Points, in no order, along strands that fork and pass close to each other.
Points whose rows are less than 130 apart are linked; no others are. Some points are linked to none.
mut: [ 29  -1  25   3   9 -16   6  15 -38 -36  32  24 -11 -16  78   9  16 -38
 -51   1 -77 -14 -20 -19  17   6 -77]
las: [  3 -36   0 -65  20  72 -35 -41  20 -15 -28  17 -43  24  20 -42  21  -3
  44  14  45 -16 -12  -3 -12  59  21]
zufek: [ 26  14  61   9 -12 -43  52  -5 -11  18  42  14  29 -28  25  29 -11  25
   8  -9 -22  -1  23  18 -32   7 -40]
Mipa: [ 37  20   8  22  16   4  23  31 -16  58  -4   7  41   8   0  45  65 -13
   2  63  20  20   6   9 -32  34  74]
vomor: [ 39 -18 -18 -10 -24 -58 -57  -5 -11 -21   8 -15  -4 -45 -19 -65 -34 -43
  12 -28 -19 -95 -16   1  34 -97 -50]
nozos: [ -5  17 -22 -54   6  62 -75 -22 -14   1 -11  37  10  41  11 -36  31 -10
  14  69  25  36 -18  18 -15  27  32]
mubuv: [ 15  -6 -45 -28 -42  -3 -62 -32 -27   0  19 -23  15 -36 -26 -25  -4 -22
  19 -17  -3 -24 -11 -20   2  13 -10]
zumo: [-23  15  -4   1   1  -8  14  -2 -23 -35  -3  -3 -32  10 -45  -5  13   7
  51  -6  34 -45 -17 -41  50  -8 -17]
radan: [ 17  13  16 -18  21   8 -11  -3  15 -14  55  12  19 -34   7 -13  -8   3
 -14  -9  22  83 -26  32 -59  29  23]
zasi: [ 16  -5  22  25 -14  -6 -16  -6 -11  24  57   5 -56 -36 -21   0  -8  33
 -15 -29  26 -21 -38 -42  -7  15 -25]
tefe: [-10 -18  -1  28   1 -34  19   7   4 -38 -18   9 -55  26  -8  -7 -38   5
 -26  -4 -13  -6   3  -7 -26 -25 -60]
redar: [-24 -18  19 -12 -38  45  -5 -16 -21  -3 -42  11  16  -7 -25  67   6  16
  31  46  61  16  25  45  11 -22  77]
zan: [  4   4   3   5  11   6 -23  33  67  -8  14 -17 -19 -59 -54 -31 -38 -12
 -52 -62  26 -11 -43  -1   7   5  -7]
rinip: [-35  16 -20  57   1 -46  70 -11 -33  23 -20   9 -20  30   3  26 -26  -2
  33  22   4  -5  -3 -18   0 -91 -23]
mopus: [ 26  -6  -1  -3   9  19  30  23   6  32   3  25  40  26  10  18  67  -7
  -2  66  55  54  -4  39 -70  57  31]
dob: [  2   1 -15  22  -3 -31  23  -5 -14   1   3  18 -20  14  20  36   4 -10
 -11  25 -35   5  -7 -45 -22 -15 -47]
Benat: [-46  47 -37  11  31  14  27  22 -16   2 -16 -20  10  27  -4  32  18  -7
   3  42 -30 -19  10 -52  25 -66   9]
fep: [ 12  22  24  18  25  25  -1  15  34  25  10  30  54 -49  -9  20 -14   3
  -6  38  27  69 -10  42 -39  49  38]
bovi: [ -7   7 -46   1 -51  14  16 -46 -19   1  35 -40  -6 -36  11  18  -2  -7
   2   7  20 -24 -12  -9   4  -1  -5]
geser: [-22   4   9 -10   4  -1  26 -16  32   9  -2  26  59 -24  20  44  14   7
  15  30  -6  68  28  38 -53  24  49]
zafo: [ 19   4  40  24 -11  -1  -1  49   3  37  -1  10  28   8  -9  57  12   6
 -16  32   2  28  33  -1  17  26  97]
guz: [-25   3  25  41 -23 -42   4 -21   5  16  40  12 -15  -9   6  49  -4  34
  -3 -26 -17  61  -8 -16  18 -13  61]
saso: [-35 -38 -49  23  -5  -3  46 -12 -33 -10  14 -37 -15   6  62  -2  -2   5
  18 -37  30 -26   7 -25  33 -63 -35]
rimob: [-10  29  54  45 -44 -56  -9   2  13  48  43 -37  27 -25  -5  50 -27  15
   5   1  -9  77 -14  -1  -5  24  35]
Podon: [-10  10 -21   9 -13   1 -27   5  29 -17   3 -12 -41   5   7 -69 -24  -7
  18 -16  62 -37  13  -8   5 -14  24]
Mogib: [ 52  16  17   3   3   4  -7  13  -1  -6   1  36   7  61  12 -37  -3  15
 -16   7  16  38  27  43 -11  60   0]
zuvo: [-42   2 -38 -72  21  50 -40  -2  41 -12 -19 -27  -2 -24  -3 -53  50  -9
  40 -34  43  -6 -35   1  10 -17 -29]
Mota: [ 25 -17  31 -30  26  10  59 -20 -17  -5  14  -1  14  17  21   3  25   1
  -4  14 -62   5  12  17  -9  60 -58]
pip: [ 40 -12  -5   1   5  13 -23   6  17  -1 -16   8  36  39 -31 -66 -10 -27
 -49  27  32  26  11  74 -10  96   0]
velo: [ -4   7  19  53 -13 -48  49  22  38  -3 -25 -27 -19  17  -5  61  -3  -1
 -33   2 -34  32   8  12   9  20 -12]
lesom: [-19 -57  15  46 -49 -49  -6  -6 -20  -8  14  41 -40 -40 -14   1 -74  22
 -37 -62 -13 -32 -54  -8  27 -31 -11]
gogum: [-11   7 -14 -37   9  31   5  32   1 -37  20  -5  17 -44  -1 -39  38   1
  19 -36  -1 -45   7 -35  30 -14 -55]
boli: [-49  17   7 -48 -10  52 -17 -34 -11 -36  -5   3  13  -3   5 -36   1  37
  75 -13  42 -27  33   0 -14 -28  16]
tad: [-31  17  28  28 -56  22 -37  35  18   0  -9  -5  19 -20 -51  21 -39  34
 -56  -1  34   6   9   7   9  47  52]
muv: [-27  28  -3  34 -35 -40  18  36   1  12 -20 -36   7 -27 -18  58 -26  -3
 -64 -27 -12  32   4  10  23   2 -17]
Ruf: [-15 -11 -15  10 -32  13  40   8  24 -15 -11 -19  23 -36  13  14 -53   9
 -34 -42  11 -47  22 -19   1 -29 -19]
tonez: [ -6 -22 -48  70  -4 -41 -10  30   2  46  -2  17  30  -6  10  11 -98   5
 -19 -26  -4   4   2 -24  44 -16 -17]
rika: [-35  18  14 -42   8  34   0 -17 -26  -3  18   3  20  -4 -23 -13  41  35
  36   1   5  20  22  18 -26  -8 -10]
fet: [ 35 -20 -31  -7  -5 -28  -8   3  55 -22   4   1 -20 -65 -11 -55 -30 -21
 -40 -65   7 -44 -36  30 -19   9 -49]
didep: [ -9  26   8  48  59   5  -5  23   7  29 -25  34  -2  23  -3 -13   5  34
 -19  26 -61  53  -5  13 -23  30 -16]
fiz: [ 34  18  -3  29  34  25  40  30 -22  21 -10 -29  46 -26   1   6  39  19
   0  13 -13 -21  49 -16 -35  26  17]
dezer: [  4  23  24  -8   6  28  24   0  29   5   7  27  15  37   2 -15  30 -14
 -34 103  19  52  -7  63 -43  86  30]
ronaf: [ 13  -1  45  15  22 -29  54  26 -14  -1  30   3 -11  -9  53  52  59 -10
 -68  -9 -95  25 -11   2 -26  -2   1]
fedi: [ 20  -4 -11 -38 -16  38 -83  -3  13  22  33   7 -17  -4 -33 -34 -33 -27
  21  40  46  54 -28  12  -6 -11  14]
Bon: [-12   0  22   7  27  56 -12  13  19  26 -22 -10 -20 -16   9  10   7  19
   9  33  42  13   7 -44 -24  33  51]
datu: [-36  12  14  51   1 -33  39  17  58  36 -31 -25 -19  24  -2  88  -6  -6
 -34  28 -26  19  18  -2  29  -2  62]
pon: [ -3  33  28  28   8 -14  41 -10  18  65  34  -6   7  31  27  53  48 -18
  10  34 -56 -31   2  -6 -15 -56  92]
mono: [-25  53 -17 -18  38   8 -10 -32 -38  -6 -35  -4 -21  42 -19  10  26  -3
  46  22   4  13 -32 -39 -34 -27   3]
masob: [-37  12  -5  33 -13 -41 -42  28  21  30  39  31  15 -44  -5   2  -2  29
 -53 -43   6  47 -29  24   5  39   8]
ret: [-25  12 -38  16  18   8 -12 -13  46  12 -24  41  36 -37   2  -4 -23  12
  26  23  12 -17  30 -23  20  50  -4]
nifuz: [-20 -11  31 -19 -21  33  13 -19  15  39 -37  37  31 -29  -6  64  51  22
  31  52  25  22  25  27 -31  14  73]
Resok: [ 35  34   5 -17 -37 -53 -82 -14  31  -8  15 -10  -4 -19 -23 -91 -27  -1
 -26 -35   0 -22   6  68 -26   8  -1]
Godi: [ 29   8  -3  18  20  24  26  18   1  41  47   7  12  -5   2  -8   9  12
 -50  21  -4  13 -40 -21 -16  56 -11]
tezu: [ 53  18  14 -19  30  15  52 -17 -24  26  35  -8  43  11  49  44  71 -21
  35  12 -27 -15  20 -21  10   4  40]
tosok: [ 20 -55  11  11  -1 -11   6   0  38  -6 -25  15  17   5   4   2 -29  35
  20 -30  -2  16  55  11 -13  24   9]
Tob: [  12  -51    4  -35   28   37  -47  -11   34    9   -5  -35   16   25
   -1 -101   14   11   35   50    3   16   27   31  -39   51  -14]
Roro: [  1   0 -26  31   1  -6  34   5 -56 -11 -32  -5   3  -9  55  56   4 -24
 -53 -11 -73 -38 -19 -19  65 -62 -25]
fedup: [-30  22 -12   7  12  25  33 -52 -12  -9   6  -3 -50   3  43  33   4  -4
  24   8   2 -25   5 -30  33 -30  55]
dup: [-21 -26  43  37 -37 -28  22   6 -36   1  28  -9 -26 -39  20  46 -71  34
 -77 -34 -24 -29 -47 -29  23 -31 -41]
zarob: [  24   -3  -11  -24   20   -9  -54   -8   72  -31  -28  -14  -36    9
   -2 -102   -3  -13   39  -22   19  -26   14   11    9  -27    2]
fuv: [  9  10  46  28 -20 -10  10   8 -25   6 -14  -8  21  27 -25  49 -11  18
 -10  -3 -50  19  54   5  37  -3  49]
mef: [ 34   7  27   7 -11   1  13 -23 -44  -2  17 -20 -11  41  -2  16  20  12
  34   2 -10  10  42  11  27   0  23]
lolev: [ 11  23 -32   7   6  13  26  19 -38 -15   1   5  29 -30  14   1  47   0
  19 -30  -1 -40  36 -13  -2  24 -10]
baze: [  5  21 -25 -33   1  21 -35   7  22   0  28  14   4 -10 -28 -22 -20 -10
   6  -4  27  44 -28  17 -51  -5 -29]
Rebu: [-37  31  -5  -9  36 -14  20  -4 -24  17 -20 -22  -4  15  -9  35  48 -11
  28  33 -33 -18  -8 -57 -26 -35 -37]
biti: [ 15 -20 -12  -6  14  24 -23  25  46  -7 -14   4  47 -40 -40 -33  -5 -15
 -39   8  17  45  11  60   7  90   5]
ritu: [  6  24  13 -44   1  -1  19 -30 -31  36  40 -16  13  24  45  25  82 -19
  62  60   0   0   7 -21  26  35  21]
zenof: [  5 -46  50 -17  -8  53 -31  18  22  -6 -45   4 -30  -7 -13   8  -9  21
  13  42  73  24  -2  12  -7  50  59]
kozef: [ 33 -46  -1 -28  20   0 -56  -1  47  -8 -13 -22   9  -7 -27 -79 -11 -19
  55   1  25  -5  29   5  -5  33  -3]
katep: [  0  -4 -25  68  -1 -41  -6  21  -7  18  21  21  28  18   6  14 -65   3
  -4  -5  15  15   3 -42 -35  -9   8]
Seti: [-14 -45 -45  42 -14 -29 -14  -1  25  11 -16  15  19 -55 -32  11 -79  -8
   2 -35  24 -21 -19 -40  37  14   9]
minu: [ -2 -10  11   4  35   2  65  18  -6  -2  12 -29  -1 -15  79  15   1  -6
  -5 -22 -13 -16   9 -29  10 -50 -39]
tefog: [ -1   6   4 -16  72  33  29 -17   7  20  19  47  28  21  20  -4  63  -2
  30  33  -2  52 -19  18   4  25   8]
zaguk: [ -3  35 -11   7  31  -8  34  23   3 -32 -24  20  27  45 -10  35  22 -15
  24  39  17  -6  42 -16 -39  -1  13]
Nev: [-10 -23 -10 -58  25  55 -66 -11  17   5   2  22  38  -8   1 -63   0  -1
  11  94  33  26   1  21 -41  52   7]
mobi: [-10 -57 -34  26 -45 -80 -32  -7  35 -10  30  16 -42  -9 -18 -37 -61  24
 -35 -69  22 -27 -35   1  -3 -47   6]
momem: [  0 -34 -36   9  -2  16 -12 -18  -2   0 -17  -2  11  41  25  15 -43   9
  36 -28 -18  24  41   8 -26 -11  25]
Simot: [-36   8 -37  -3 -11  22 -45 -15  37  -7 -62   9   0 -32 -14 -48 -18  10
  50   7  23 -21  39  26  42  34   9]
bamo: [ 21 -74 -21  -1  11  14 -34   9  24  -5 -39 -22  -7  -7 -23 -21  14   8
  38 -29  49   5  33  -7 -15   4   3]
sepuf: [  2 -14 -37   1 -17 -14 -50  -7  30  -7  42  20   9  -5  -8  -4 -66   2
 -11 -23  13  19 -13 -12 -28 -26 -13]
geno: [ 27  31  -3 -10  29  23   6  41  24   5 -35   8  20  47 -43  -1 -14 -12
 -12  65 -17  11  22 -18 -19  14  -5]
bug: [ 17  15  52  30   1 -58  51  14 -32 -12  26  35 -22 -12   8  75  -8  -7
 -40   1 -52 -35 -23 -32  13 -71   4]
Zasof: [  3 -30  -1  23   1 -30 -22  -2  21 -19  18 -12 -55   3 -17 -42 -16  22
  -1 -31  -8 -37 -22 -42 -12  -5 -47]
losaf: [ 19   5  61  50 -29 -68  49  23 -13  -8  31  11 -24   8  26  62 -53  21
 -72 -17 -15 -10 -46 -17  19 -24 -18]
nurif: [ -6 -23 -18  24 -70 -52  44 -12 -46 -20  36   9  19  -4   6  54  -7  -1
 -33  -7  -9   0   1  -4  27 -34   5]
vigu: [ 26  -3  18 -13  -8  26 -19  11 -28   5 -19 -14 -25  67  -2 -25  18  13
  32  30  41  16  34  24 -11  29  29]
lefim: [  4 -29 -16 -17   7  29 -14 -36  36  -4 -32  46  23 -34 -28  12 -28  -8
  36  18  21  15   8  -7 -24  78  10]
Dudez: [ 13 -41   8  16  46   0  45 -15  19  -9  -5  49   8 -20  18  38  -5  18
   6 -45 -28  13  10 -10 -31  35   0]
Nel: [-24  12  27  14  27  11  51   8  42  35 -28   5   0  27 -26  74  18  -4
  31  63 -22  18  13  -2   6 -23  42]
zikid: [ -1   2 -34   1 -22 -53 -55   8  52 -28  30  -1 -41   1 -24 -78 -32   9
 -27 -43  48 -51 -20   6  21 -51  27]
Turas: [  0   1 -11   5  19 -25  23  40  -9 -20  30  -4   8 -31  -1 -70  47  -6
 -21   4  -2 -21  -5   2 -52  23 -90]
Devos: [ 26  -4  -6  28 -24  -5 -42   5   9  36  -7  20 -32 -16   3 -58 -62  12
  -4 -63   2 -32 -14  26  62  13  -9]
Musoz: [  0  25 -14   7 -21 -33 -25  17 -27 -24  43  -6 -40 -46  42 -43  40  -1
 -13 -24 -17 -46   5 -25 -29   7 -69]
daduf: [  3   2 -18 -37 -15  -6  -4 -14 -32 -32 -29   1 -20   0 -35 -14 -20 -18
  19 -45   8 -29 -34  28   7 -68 -90]
lizev: [  0 -14  33 -12  71  57  30 -23   4   7  27  13  16  14   5 -31  27   7
  -5  85  19  61  -8  49 -18  74  21]
Naluf: [ 35 -23 -27  12   4 -15  46  11  -2  45   3  -9  19  -5   0  71  45 -26
  12  24  23  37 -22  -9 -38   3  48]
Buki: [-51   0 -29 -36 -20  56 -39  -5 -19  21 -27 -12 -10  57   8  23  43  29
  18  45  -3  33  -7  -4  12 -35  52]
Rop: [ 53 -19  15 -13  13  21  44   4   6  -5   4  30  51  30  21 -12 -11  29
 -31  10 -33   4  32  47  -3  82 -28]
ler: [ 14  -2  27  14 -40 -32   6 -12 -48 -14  32   1 -10  17  -4  -4 -26  13
  38 -22 -36  16  41  25  34 -36 -35]
gugi: [-16  13  11 -63  74  35  11 -40 -35  26  -5  10  33  75  31 -22  88   1
  54  67   5  21 -18  15 -12  39  26]
Lefum: [  2   4  -2  49  -4  23  10  33 -15  18 -17 -48  21 -40  -9  27   5  39
 -36 -15   0   8  25 -12 -47  -1  38]
Moze: [-19  21  10  36  20  28   2  19 -15   0   8  11 -25 -12   6  -7 -38  36
 -35 -44 -30 -10  -9 -11  22  -7  20]
babo: [-15  31  -2  10  -5   1 -27  -6 -24  -7   3 -12   8  28 -21  10  44 -32
  -3  41 -13  62  19   4 -39  35  18]
Dozu: [-50  14   5 -70  51  11  -1 -46 -40   7 -21 -18  31  50   1 -18  38 -22
  49 -16  19 -10 -26 -51 -24   0 -14]
Magot: [  3  -4  10 -10  34 -21  60  -9   5   2   9 -13 -21   7  20  58 104 -15
 -17   2 -78   2 -12  -9 -30 -25  21]
turaf: [ 27  22 -12  45 -31   6 -28  17  -1  40  17 -28  -3 -23   7 -17 -58 -17
 -24 -42  35  -3 -21  29  60  -7  27]
Dif: [-22  -3  20  44  -3 -36   0  23  18  36  26  29  32   5   7  69  13  49
 -50 -46 -21  52 -27  14  -3  15  27]
Bama: [ 47   9 -35   4  20   9  45 -20 -13  23  31  19   7  25  43  44  42 -16
   9  -4  21   2 -21 -16 -22   8  46]
soso: [  1  -9 -56 -43  34  39 -15  -3  10 -18 -37  -9  42  47  34 -45  10 -32
  26 -11   7 -11  12 -20 -12   1 -10]
davin: [  4  -4  23 -29  18 -18  21 -18 -57 -48 -13 -20 -35   4  -3  11   4 -36
  18 -20 -25  -8 -26 -15  -6 -60 -47]
Fogan: [ 19  24  37  10 -16 -58  77  15  19  64  34   5   4  26  -3  75  17 -17
 -22  17 -49 -12 -17  31   5 -52  51]
tedi: [-30 -18  30  26 -28 -16 -29  47  27  -3  13 -27 -29 -37 -58   1 -42  34
 -31 -44  16  14  -3 -15  13  11   8]
gabob: [  6 -39   9  30 -32 -22   9  22 -71 -39   3 -12 -17 -24  30  22  -7 -19
 -30 -18 -40 -38 -19  -1  69 -67 -59]
bap: [ -5   1   6  47 -23  15  37   6   4   4 -11 -26  49 -26 -15  40 -46   2
 -39 -21  28  -6  20   1  -6 -33  58]
Gimo: [ 26  17  48  15  26 -28  47   3  -3   5  10  16   9 -13  36  25 -20  -3
 -85  -2 -80   6 -12   1 -24  39 -14]
nurik: [-37  25   7 -56  52  -9  15 -39 -60  -7   1 -23   4  33  32 -26  53 -17
  23  -8  -9  15 -46 -11 -35  21 -64]
non: [  3 -17 -20 -42   3 -13 -29 -11  28 -36 -48   2 -14  46  -2 -52 -38 -22
  20  -7  -9 -87  -5 -20  -8 -43 -57]
rizo: [-13  31 -28  37 -17 -45 -48  -3 -38 -15  16  -3 -47 -33  52 -28  -5 -25
 -23   3 -46 -26 -26   5   4 -34 -63]
Fir: [ 16  51  40  14  -1 -50  54  17   1  18  21 -20 -34   7  30  67  10 -39
 -29  29 -64   0  -8   5  -2 -77   2]
Nuve: [-15  -2 -16 -40  -6  35  -4 -37  36 -38 -13  30 -22  18  26  10  22 -13
  29  23  60  -2   3 -17  34  44  41]
gud: [ -7 -16 -34   0 -10  24 -20   2   7   4 -61   1 -15  14 -67  23  -2 -21
  23  29  37  33  -9  -8  24   3  25]
sito: [ 44 -10  -9 -12 -17 -26 -89 -28  22  20   4 -32   0 -47 -40 -90  -6  -1
   2 -37 -17 -72 -29   0  23 -43 -24]
faf: [-59  20 -73 -35  26  21 -38   4 -17   9 -18 -54  -6 -18 -12 -46  22 -32
  21 -26  28 -19 -25 -22  34 -51 -10]
lep: [-32  48 -13 -55  28  66 -38  -8 -31  12 -27  10   3  37   2   3  45  -7
  33  37  31  19 -11 -22 -16 -12  46]
pas: [-23 -28  18   1 -28   5  13  -1  43 -15  26   4 -27  21  16  56 -11  31
  10   9 -24  45  22 -33  25   2  35]
gisi: [ 33  15  38 -14  24  -9  65 -33 -43 -34 -22  -9   9  11  18  56  20 -27
  29   2 -56 -17   4  -6 -13 -39 -58]
zuk: [ 28  28   4  13 -15 -16  10  17  -6 -52 -17  28   0  21 -40   4  -8   8
  21  16  60 -25  39  -7 -18   9  39]
Tizi: [ 46 -24  13  10 -36 -32 -18   3 -48   4  10 -18   4 -55  14 -30 -58 -27
  10 -37 -22 -49  -5  14  12 -65 -81]
gegi: [-18  55   5  16  32   5  55   5  60  79  -6  18 -15  39  -8  40  32  -3
   3  53 -63  20   2  24  12 -19  18]
napi: [  0  -9 -37 -56   1 -15  11  38 -18 -38   0  11  35 -16  17 -38  45 -13
 -15 -20 -15 -35 -13   2 -11  -2 -93]
garu: [ -9  -3 -61 -28  29  21  23  -7  11 -34 -32  -6  13   4  43  -6  38 -28
  -9 -17   5  26   6  17 -25  39  -5]
tup: [-37 -38  -1   0 -49  24 -20  -1 -21  24  -8   2   5 -14 -13   1  10  31
  55   3  71  18  37  39  -5 -35  56]
Voto: [ -8 -28 -10 -18 -25  21 -39  22  70 -33   8  32 -13   8   7  -2 -25 -16
  -7  15  47  22  14 -21  36  30  43]
fon: [-10  -9 -44 -27   7 -16  12   1 -42 -34 -38  -7  -3  61  32 -18 -10  -8
  23  -7  22 -85   5 -37   3 -46 -60]
Git: [  9   4  26  26  29 -32  61 -29  27  15  15  52   8  -9  43  58  -2  -5
 -17   0 -54 -16   8 -16 -29  51  16]
tonak: [-24 -10  -5 -19 -14  45 -93   6  42 -16 -44  20  -3 -13 -36 -56 -25  13
   6 -15  18  -5  25  46  22   3  63]
zok: [ 29   8  52   7 -34 -19  31  -3 -40  -2  38  -6  13 -49  30   9 -42 -10
 -20  -8  -7 -50  17  -5  -6 -38 -77]
dopof: [-15   3  12 -31 -17   2  -6 -32  -7 -14  16  30 -10  15 -23 -19  -5  20
  33 -21 -19  31  14  38  19  22 -53]
kadum: [ 20  32   6 -21   7  22  12  21  42 -30  -2  29  32 -24 -51 -14 -17 -11
 -28  -7   2   0   1  38  20  72 -39]
ged: [-30  12 -10  26 -14  21  12 -28   4  -9 -67   2 -28   3 -22  37  -8   3
   7 -10  16  38  -4  32   1   8  28]
Pev: [ 34  10  43  37  13  -5   6  -7  -1  17  81  16  -9 -11  16   6 -21  15
  -3  -8  28  18 -30 -34  14  32   9]
muni: [-19  18   7  30   6  26 -21  -7   5 -14  -8 -29 -49   7  14  -8 -23   1
  17  23  26  -1  27 -44  23   2  53]
sevol: [ 21   6 -21 -32 -13  30  15 -25  -3  20  51 -14  -1 -16  26  -7  10  -2
 -27  10   5 -25 -11 -17 -19  42 -33]
bili: [-46  -5  16 -86  44  42  10 -23 -40  10 -16 -29  37  76  20   7  81  18
  35  31 -16   3 -16 -32 -39  17   3]
fafik: [ -1 -32 -43  15 -32 -17 -14   0  21  -3   4 -26  24 -54 -13 -34 -62 -19
 -24 -21   3 -54  -4 -12  44 -40 -20]
bot: [ 20  -8 -34  42 -31 -23 -75   6  18   5   2  28 -19  -3 -45 -84 -59   9
  -2 -42  39 -41 -10  31  69 -27  27]
Vimob: [-11 -11  -2 -12 -29  16  -2  35  50 -31  54  30  10  25   8   8  -3  13
 -22  15  -2  35  12 -20   7  41  10]
piva: [ -1   8  -1 -41  47  41  -1  10 -30 -14 -41 -32  -3  27 -14 -55  51  22
  -2  -8 -22 -21   7  -2 -24  18 -55]
Gisug: [ 26  -6  56  14  -5 -30  34  -1   3  31  33 -39  32  -8  -5  41 -11  11
  -4   4  -6  57  20   4 -32  45   0]
vup: [ 13 -22  50 -14  -2  39 -68   9  22 -15 -50   8 -33 -32 -50 -26 -25  -7
  13  -5  39  24  16  43  -8  30  48]
tov: [-76   7 -13 -14 -27  32 -19  -6 -22  -9 -35  -7   6  21 -16 -29  -7  16
  64  -1  49 -22  34  21  30 -65  39]
tanef: [-45  26 -22  33   4  13  19  -4 -22   5  -3   0   8  26 -33   9 -45  16
  21  26   6   1   7 -32  29 -72 -13]
puvi: [ -7 -15 -51 -43 -26  -1 -81 -34 -25   1   6  -6   3  -1 -47 -35  -4 -25
  45  -8  52 -18 -38 -21  24 -28  32]
Dumeb: [-20  -1  -1  25   9 -20  45 -37  -8 -45  -6 -25 -31 -31  26  44 -18 -12
 -12   1 -23 -36  18 -41   1 -20  54]
zimub: [ 37 -19  51  20 -24 -38   3  38 -70 -18   4 -18 -30  -2  76  23  17 -25
 -24  10 -57 -19   6  -6  16 -53 -66]
pizus: [-23 -19 -20 -16 -35   4 -21 -14   0 -18 -10  22  -7 -16 -72  -5   3  -8
  47 -15  74  -8 -12   5  45  -8  12]
dopi: [  7 -19  16  16  19 -12  76  19  -6   9  -2 -12   1 -10  72  56  20   4
 -43 -32 -72 -19  -3   8  55 -46 -40]
vapad: [ -1   0  -8 -20  45  -1  46 -44   8 -40 -19 -26 -18  14  17  32  57 -23
   2  -4 -26  26   6 -21 -31  16   3]
gibon: [-12 -12 -25 -26   6  24   3 -23 -46   4  39 -47  -3  31  41 -22  12   5
  44 -29  29 -28  -8 -45  -1 -57   0]
gusan: [ 18  -6   6 -75 -25 -12 -37  -4 -21 -19  -8 -51 -20  29 -22 -60  -3 -23
  13 -29 -16 -28  -6  35  22 -40 -86]
fogu: [-11  19 -21  29 -61   2   0   9 -16 -10 -37 -47 -21 -26 -37  22 -12 -24
 -33 -13  12  37  17  41  20  17  16]
fela: [  0 -20  14  16 -34 -67 -36  38  14 -18  28  18 -13 -51   7  -8 -10   3
 -47 -75 -11  35 -34  17   2  30 -46]
tedet: [ 43 -15  -4 -25 -54 -21 -83 -24  52  15 -22 -22  -9 -19 -67 -70 -35  20
   6 -24   1 -36   7  43   8 -18  11]
debo: [ 19  36  33  26  -6 -11  27  22 -26   6   3  24 -45  -4  54  12 -26  -3
 -67  -3 -48 -18 -25  15  24  33 -64]
Loru: [-59   5 -23 -22  21   4  -5 -21 -16  -9 -10 -28 -20  25 -27 -41 -10 -16
  56 -11  43 -47 -33 -31  71 -62 -20]
zovas: [ 22   7   5   8 -19 -38  -4  20  11 -30  -9  13  15 -35 -14 -31 -27 -19
 -36 -37 -19 -13   1  15  14  46 -46]
muras: [ 25   5  26  11  52  30  14 -10 -42  35 -12  16   1   9 -42  -2  40  25
  -6  21 -56  16  -9   8 -43  26   0]
zonuf: [  2   7 -42 -12   9  46   0  37   5 -11 -55 -12   6  28 -40  19  -8  -6
 -18   5  -2  -4  13 -16  29  -6  -7]
lipa: [ 23 -13  51   3  22  41  -4  20 -30  21 -20   2   2  46 -20  -3  51  48
   4  65 -14  35  24  28 -40  27  30]
dud: [ 33 -14 -16 -58  -1 -20 -61 -26  25 -33   8   1 -33  32  -2 -88  -9   0
   6 -49 -15 -46  -7  23 -10 -39 -46]

Follow the links from the first point to the second, and from the first to the third. Name the last point that the two ways share.
davin / zan / pon -> zarob
pizus / rinip / Dozu -> Rebu
rinip / zenof / Roro -> kozef
bug / Mogib / rika -> mef
zovas / gisi / zimub -> kozef
losaf / lefim / zonuf -> Podon
dup / geno / rinip -> Rebu

A fork is a point with three links, a tip a point with one. Leave the first point through the second and follow the links. Name the first fork or tip that comes.
pizus / puvi -> Rebu
tonez / Seti -> rizo
baze / radan -> mef
ler / dopof -> baze
tefe / Zasof -> pizus
Resok / tedet -> guz

A fork is a point with three links. Follow the links from the first point to the second and name the forks in between, in order.
zok / katep -> guz zovas Mogib vigu mef baze
zaguk / rinip -> gud pizus Rebu
lefim / ronaf -> muni Podon zarob kozef tosok Gimo
Fir / zimub -> zikid Podon zarob kozef tosok Gimo
redar / Mota -> mef vigu Mogib
Fogan / Devos -> zikid
mef / puvi -> Mipa Dozu mono Rebu
Lefum / tad -> baze mef vigu Mogib zovas
bap / Naluf -> baze mef Mipa
